Each row is a point on a landscape with many valleys, with its height.
From any point a ball takes the steepest step (drop divided by distance) to one of its 5 nearest points. It stops when none of these is lower. Distance is the straight distance between rows; heights are no part of it.
Q_440: [146 171 171 136 154 186  91 127]  h=663
Q_516: [100 171 161 129 120  73 114 160]  h=486
Q_945: [151 179 173 149 162 191  77 119]  h=825
Q_436: [144 156 150 100 120 154 135 150]  h=464
Q_507: [113 133 127 139 106  91 139 114]  h=251
Q_982: [ 99 126 126 131  99  57 152 129]  h=425
Q_450: [155 150 158  93 137 186 127 145]  h=642
Q_363: [140 119 135 120 119 142 140 102]  h=245
Q_317: [140 128 142 157 152 156 107  73]  h=215
Q_314: [113 121 120  99  86  78 174 146]  h=791
Q_303: [ 99 173 158 128 121  95  96 189]  h=549
Q_222: [133 109 115 147 131 138 122  88]  h=206
Q_354: [141 140 138  87 100 135 162 145]  h=105
Q_557: [112 180 165 153 129  95 104 137]  h=351
Q_938: [136  83  91 106 113 136 151 115]  h=349
Q_433: [134 156 144  82  99 160 132 196]  h=672
Q_539: [141  83 119 139 165 172 123  91]  h=81
Q_604: [128 128 126  88  85 101 170 149]  h=755
Q_709: [114 138 135 119 100  86 154 133]  h=401
Q_196: [134  89  66 145 138 129 123 108]  h=208
Q_965: [106 108  88 162 110  78 129 110]  h=291
Q_328: [104 152 146 111 103  65 145 154]  h=525
Q_424: [119  99  74 144 109  94 137 118]  h=356
Q_532: [141  53 111 109 164 181 155 121]  h=190
Q_215: [ 90 132 131 160 122  43 125 113]  h=346
Q_812: [128 168 147 104 107 136 128 179]  h=418
Q_679: [126 159 140  83  94 133 139 197]  h=500
Q_65: [128 102  82 165 127 115 115  94]  h=117
Q_717: [143  82 132  89 132 175 162 116]  h=380
Q_189: [139 138 144 151 133 142 119  86]  h=246
Q_299: [142  74  66 124 150 141 134 118]  h=167
Q_92: [110 158 147 128 111  72 135 143]  h=499
Q_917: [126 173 152 120 116 151 105 180]  h=542
Q_256: [129 161 146 122 114 117 138 134]  h=382
Q_966: [143  90 138 144 174 179 120  77]  h=114
Q_22: [143  79 143 123 168 181 139  96]  h=115
Q_487: [123  91  76 122  98 102 151 126]  h=71
Q_661: [144  82  83 165 182 158  96  87]  h=182
Q_571: [160 131 172  81 155 211 132 158]  h=858
Q_136: [144  92 105 180 184 169  91  74]  h=226
Q_174: [146  86 117 104 132 164 151 106]  h=247
Q_931: [145 162 151 106 128 185 114 167]  h=646
Q_572: [102 168 149 112 114  79 120 191]  h=603
Q_702: [133 102  96 175 154 140  98  79]  h=271
Q_547: [126 114 106 148 118 116 131  98]  h=177
Q_364: [125 106  69 179 140 109 103  96]  h=193
Q_332: [139 156 153 127 129 146 125 119]  h=316
Q_746: [149 118 143  89 130 169 150 117]  h=116
Q_253: [106 160 141  96  97 101 124 214]  h=532
Q_768: [105 173 158 151 129  81 113 133]  h=398
Q_413: [133 122 130 108 106 133 154 116]  h=318
Q_606: [114 116  94 175 124  96 112  93]  h=174
Q_151: [120 163 146 102 102 106 147 166]  h=176
Q_514: [118 113 102 150 107  98 131 108]  h=219
Q_635: [150  93 153 107 154 187 147 108]  h=128
Q_388: [151 165 163 122 138 178 112 133]  h=467
Q_517: [153 140 150  79 120 173 149 159]  h=776
Q_49: [115 124 116 153 113 104 127  99]  h=203
Q_478: [132 185 164 146 135 160  86 156]  h=722
Q_185: [115  90  54 125  97  85 151 131]  h=494
Q_263: [149 135 152 111 140 162 138 110]  h=302
Q_718: [154 132 165 118 155 182 126 104]  h=280
Q_518: [109 101  84 138 101  75 147 125]  h=482
Q_419: [100 142 135 162 118  65 125 106]  h=317
Q_238: [117 105 104 110  90 100 166 131]  h=627
Q_96: [147  75  89 150 175 164 112  98]  h=124
Q_291: [106 183 158 141 125 103  96 169]  h=465
Q_624: [150  60  87 143 199 176 129 124]  h=153
Q_79: [ 97 164 164 135 132  51 110 146]  h=487
Q_646: [100 113  84 169 116  57 120 118]  h=350
Q_668: [135  94  92 130 129 144 134 100]  h=225
Q_355: [160 138 169  92 162 210 131 144]  h=786
Q_444: [147 160 165 144 147 164 110  93]  h=387
Q_851: [143  65  86 129 166 164 129 114]  h=118
Q_987: [ 85 174 166 134 140  64  81 178]  h=613
Q_887: [101 104  85 151 107  60 136 121]  h=370
Q_911: [132 168 160 158 132 128 109 107]  h=202
Q_393: [115 156 139  84  92 101 146 205]  h=444

For each start below, name the point where the ball stops.
Q_433 -> Q_151
Q_635 -> Q_539
Q_314 -> Q_65
Q_917 -> Q_151
Q_419 -> Q_65
Q_92 -> Q_65
Q_887 -> Q_65
Q_303 -> Q_911
Q_668 -> Q_539
Q_768 -> Q_911
Q_532 -> Q_539
